Each scene shows the same named points in several views. A view is turned or mirrored, and shifted as a whole, has a little noise and may leave points out.

Scene 1
View 1
Q_520: [  0  14   5 -11  18  29 -28 -10  -3   6  14   1 -10   5 -10  15   3  15
 -15  -9   4   1  11 -25]
Q_22: [-10   1 -15   7  27  15  -1  -2  44   8 -20  -2   9 -18   5   4 -14  20
 -41  14  26   0  -3  14]
Q_189: [ -2   1  -7 -19  14  13  -9   0   3  -2  -2  -2   1  -3   5   4 -11   1
  -9   0   6   3  -3  -3]
Q_241: [  5  18   6 -13   8  11 -22   0   0   1   2  -7   5  -8  -3  -1 -10   3
  -9  -3  10   5   2  -4]
Q_997: [ -6  -2 -18  -5  16   2  14   5  36   1 -22  -8  12 -13  16  -2 -22   2
 -24  14  16   1 -16  16]
Q_561: [  4  10   1 -12  13  17  -8  -3   4   3   9  -7  -5   7   0  10  -3   3
  -6  -2  -7  -2  -5 -17]
Q_450: [  8  23   9 -10   5  11 -21  -1   2   5   7 -11   3  -1  -5  -1  -6   3
  -6  -3   5   4   0  -9]
Q_652: [-16  -7 -20   7  37  32  -2 -11  42  10  -9   8  -4  -9   0  19  -5  30
 -46  12  18  -6   2  -4]
Q_156: [  6  22   8  -3  18  29 -30 -10   6   9  14  -3  -6   0 -13  10   2  19
 -21  -5   7   1  10 -21]
Q_790: [ 10  12   3 -11   7  13   5  -1   6   4  14 -13  -7  20   4  14   0  -5
   5  -4 -25  -5 -17 -25]
Q_361: [  9   9   5 -18   8  19  -2  -5 -10   3  23  -9 -16  26   2  20   6  -5
  11 -10 -33  -4 -11 -37]
Q_230: [  2   9   2 -17  15  24 -18  -7  -4   3  13   0 -13   8  -5  14   1   9
  -7  -7  -5  -2   5 -25]
Q_528: [ 12  32  14   7  11  18 -24  -6  18  10   8 -13   2  -2 -10   2  -1  16
 -19  -1   8   2   1 -12]
View 2
Q_561: [ 12  17   5  11  13   5   0  -2  -2   2  -2 -10   3   8 -14  -5   0  -9
  12   5 -21 -16   5 -11]
Q_997: [ -5  -2  -7   8   6  26 -28 -12  23  29  10   3  -4   0   7   6  -5 -26
  43  19  -3 -14 -22 -14]
Q_652: [  1  17   2   7  14  25 -21 -10  -5  26 -23 -14 -10  -3   2 -10   5 -42
  61  40 -41  -7  -6 -17]
Q_361: [ 32  25   8  16  26  -9   2  -3 -11  -6   3 -15   5  21 -33  -9   8  11
  -2 -10 -24 -23  21  -6]
Q_790: [ 23  12  -2  14  22   8  -5 -10  -5  -1  11  -9   6  18 -27  -4   1   2
   5  -4 -18 -21  12 -11]
Q_22: [-12   2  -4   5   4  34 -19  -8  10  27  -9  -5  -5  -6  11  -1  -5 -43
  53  36 -24  -7 -20 -18]
Q_450: [  1  10   3   7   1   4  14   7   4  -3  -3  -8   7   0  -3  -2  -6 -15
   4   5 -18 -15  -3 -14]
Q_520: [  9  27  14   7   7  -3  17   8 -11  -3 -21 -19   1   0  -8 -11   2 -18
  13  12 -36 -14   8 -13]
Q_189: [  5  17   6   9   6  -3  -3   1  13  12  -4  -6  -4   0   1  -2   1 -14
  21   6 -11 -18  -6  -7]
Q_528: [ -5   7   2   3  -1  22  17   8  -6  -4 -12 -11   9  -3   0  -6  -8 -30
  13  20 -34  -8  -4 -19]
Q_156: [  4  20  10   6   6   9  19   8 -14  -5 -20 -18   5  -2  -6 -12  -2 -26
  13  19 -41 -11   6 -17]
Q_230: [ 15  25  11   9  13  -5   8   5  -6  -2 -14 -16   0   5 -13  -9   4  -9
  11   4 -28 -17  10 -10]
View 3
Q_790: [ 18 -13  14  18  12 -11 -14 -16   8 -11   0  13  -5  -1 -11  22   3 -17
 -24   9  -4 -19  27   7]
Q_230: [ -5 -15  17   7   2   4 -15  -6  15   7   0   5   2 -20  11  29   5 -15
 -19   0  -3 -14  20   5]
Q_561: [  5 -13  10  10   1   3  -6 -11   3   0  -2   8   2 -10   1  21   2 -16
 -20   6  -3 -14  18   3]
Q_520: [-10 -17  26   5   4  17 -13  -6  18  10  -9   9   6 -23  26  33   5 -14
 -18  10  -2 -14  19   3]
Q_241: [ -1 -23   3   8  -9  13   6 -16   3   8  10   2  10 -13   9  17  -6 -22
 -15  -5  -9  -4  -3   1]
Q_652: [-18  10   5  -2 -17  30  26  -4 -34  10 -23  11   5 -28  21  17  13  -7
  -9  35  11 -23  23 -13]
Q_22: [ -8   4  -9   2 -23  30  41 -15 -43   7 -12   9   8 -19  11   7   4 -16
  -5  28   4 -14   5 -16]
Q_528: [  0 -23  14  10  -4  30  12 -22   1   8  -4   9  12 -11  26  20  -7 -22
 -13  15 -10  -8  -1  -6]
Q_189: [ -5  -6  -7   6 -13  -1   9  -6 -13   5   4   0   4 -19  -7  15   5 -16
 -14  -2   2 -14  13   0]
Q_997: [  4   3 -22   8 -21  10  36 -17 -43   0   0   6   4  -7 -14   1   0 -17
 -10  15   1 -15   7 -11]
Q_361: [ 12 -16  22  16  17 -17 -32  -7  25  -9   1  11  -5  -8  -7  31   5 -15
 -28  -2  -2 -19  34  12]
Q_450: [  5 -26   9  11  -3  11   1 -19   7   5   7   4   9  -9   8  20  -5 -22
 -16  -2 -11  -7   1   3]
View 4
Q_189: [ -6 -12   6  -7   1   1  -3   0  15   6  13  -2   3   5  12  -1  -8  -2
  13 -25   0  -9   2 -13]
Q_561: [ -5   2  17  -2   1  -9  -3  -3  17   4  11  -3   1   9   6  -4  10   1
   6 -16  12  -2   3 -13]
Q_520: [ -8  -3  21   4 -24 -12   2  15  21   0  26   1   3  19  11  -3  13   1
  -1 -21  24  -3   5 -13]
Q_528: [ -9 -28  29  10 -18 -16   0  14  16   1  20 -20   2  20   2 -10   2  18
   7 -20   7   7  -8 -10]
Q_652: [ 34 -24  31   3 -36  16  13  -8  26  -8  21 -24   8  -4  24   1 -17   4
   5  -5  -3  -6 -20   6]
Q_230: [ -7   5  17   0 -12 -10   1   7  20   3  20   5   1  15  11  -3  15  -2
   1 -19  23  -5   9 -14]
Q_997: [  9 -24   7 -12  15  10  -4 -19  12   9   1 -22   7 -12  10  -1 -25   8
  22 -18 -24  -8 -12  -5]
Q_450: [-20 -13  15   0   0 -14  -7  10  12   6  15  -7  -1  17   0  -8   5   9
  10 -25   7   1   4 -15]
Q_241: [-20 -21  14  -1  -3 -10  -6  13  13   7  17  -6   1  15   4  -6  -4   8
  12 -29   4  -3   2 -15]
Q_156: [ -5 -14  29  10 -28 -13   4  16  21  -3  25  -8   0  22   8  -6  11   7
  -1 -17  19   3  -1 -10]
Q_22: [ 22 -40  25   1 -19  12   7  -8  18  -2  14 -32   7  -5  14  -3 -27  13
  15 -13 -19  -3 -24   3]
View 5
Q_22: [  7  14  -9  13  14   6   6  64  -5 -13   4 -17  19  16 -15   6   2 -24
 -40  -3  41   4   7  11]
Q_790: [-10  -2  -1  -7  -4 -11 -10 -13  -9  10   1   3  19   2   4  -1  15 -32
  10  -7  10  15   2 -11]
Q_520: [-11  -3   1   8   4   0 -10   4 -32  -1  28   3  11   0   7  17   7 -23
  10  -7  41 -13  -3   3]
Q_156: [-11  -2   3  11   6  -3 -11  13 -38 -15  31   6  16  -2   1  25  -2 -24
   9  -4  47 -15   0  11]
Q_652: [ -6  11  -4  13   7   6   4  48 -18  -2  14 -26  25  15  -8  16  10 -26
 -48  -8  49 -13  11  -3]
Q_241: [  4   1  -6   8   9  -1  -5  21 -15 -10  15   9   2  -1   2   5   0 -18
  16  -1  30   6  -6  16]
Q_997: [ 15  13 -14   7  12   3   7  53  12  -1  -8 -13  10  14  -9 -12   7 -23
 -29  -1  20  21   3  10]
Q_361: [-18  -9   1  -6  -8  -8 -14 -30 -18  21  10   6  15  -1  12   2  20 -30
  21 -12  13   5  -4 -18]
Q_189: [  4   1  -8   7   8   3  -1  23  -9   7  11  -1  -1   6   4  -4  11 -18
   3  -3  28   4  -7   6]
Q_528: [ -3   5   1   9   7  -6 -10  26 -27 -24  18   7  23  -1  -7  17  -5 -27
   4  -2  37   1   5  16]
Q_230: [-11  -5   1   5   1  -1  -8  -2 -27   7  22   3   8   0   8  10  11 -24
  11  -8  33  -7  -4  -3]
Q_450: [  1   1  -4   5   5  -5  -7  13 -15  -7  10   8  11   0  -1   4   5 -24
  11  -2  25   8  -2   7]
View 6
Q_520: [ 11  -3  17  12   0   9   1 -21   9   0   0 -18   4 -10   6  18  14 -12
 -19  -3  -5  15   5 -24]
Q_361: [ 20  15   9   5   0   0 -15  20  29   3  12 -35 -14  -3  13   5  28 -14
  -5  -4   6  20  -2  -8]
Q_230: [ 11   3  11   5   4   5   0  -1  16  -1   6 -25  -2  -4  11   5  23 -14
 -11   0   1  15   6 -16]
Q_652: [-29 -13   6   3  11  -3  24 -38 -17   8  23  -5  27  20 -12  16 -10  -7
   0 -20  -7   0  -8 -20]
Q_528: [ -6   0  15  14  -4   4  12 -21   0  16 -24   3   0  -8   3  17  -4 -10
 -21 -12  -7  10  -8 -25]
Q_450: [ -2   3  13   6  -1   8  11  -5   8  15 -24  -5  -5  -8  12   2   9 -16
 -20   0  -2  11   2 -16]
Q_561: [ -1   5   9   4   2   1   5   1  12  10  -1 -17  -2   0  11   3  12 -14
  -9  -4   0  11  -2 -12]
Q_156: [  6  -2  17  15  -2   6   2 -25   5   6  -7 -10   2 -11   2  23   5  -8
 -20  -8  -7  14  -3 -27]
Q_241: [ -6   1  13   6   1   8  17  -9   5  13 -24  -3   0  -9  15  -1   9 -18
 -21   2  -3   9   7 -18]
Q_790: [  5  14   6   3   2  -4  -5  21  23  14   3 -24 -11   3  10   0  16 -15
  -3  -8   6  16  -9  -2]
Q_22: [-41 -11   4   0  11  -3  36 -30 -20  19  -1  12  23  19  -7   1 -18 -14
  -3 -16  -6  -4  -8 -15]
Q_189: [-11  -1   8  -2   8   7  21  -5   2   9  -6 -10   5   4  12 -11  14 -20
 -11   4  -1   6  11 -11]

Which points are out of place in each view (at most two, in the order of its rows)? Write none if all are in place.
view 1 => Q_528
view 2 => none
view 3 => Q_520, Q_189
view 4 => Q_997
view 5 => Q_156, Q_450
view 6 => Q_230
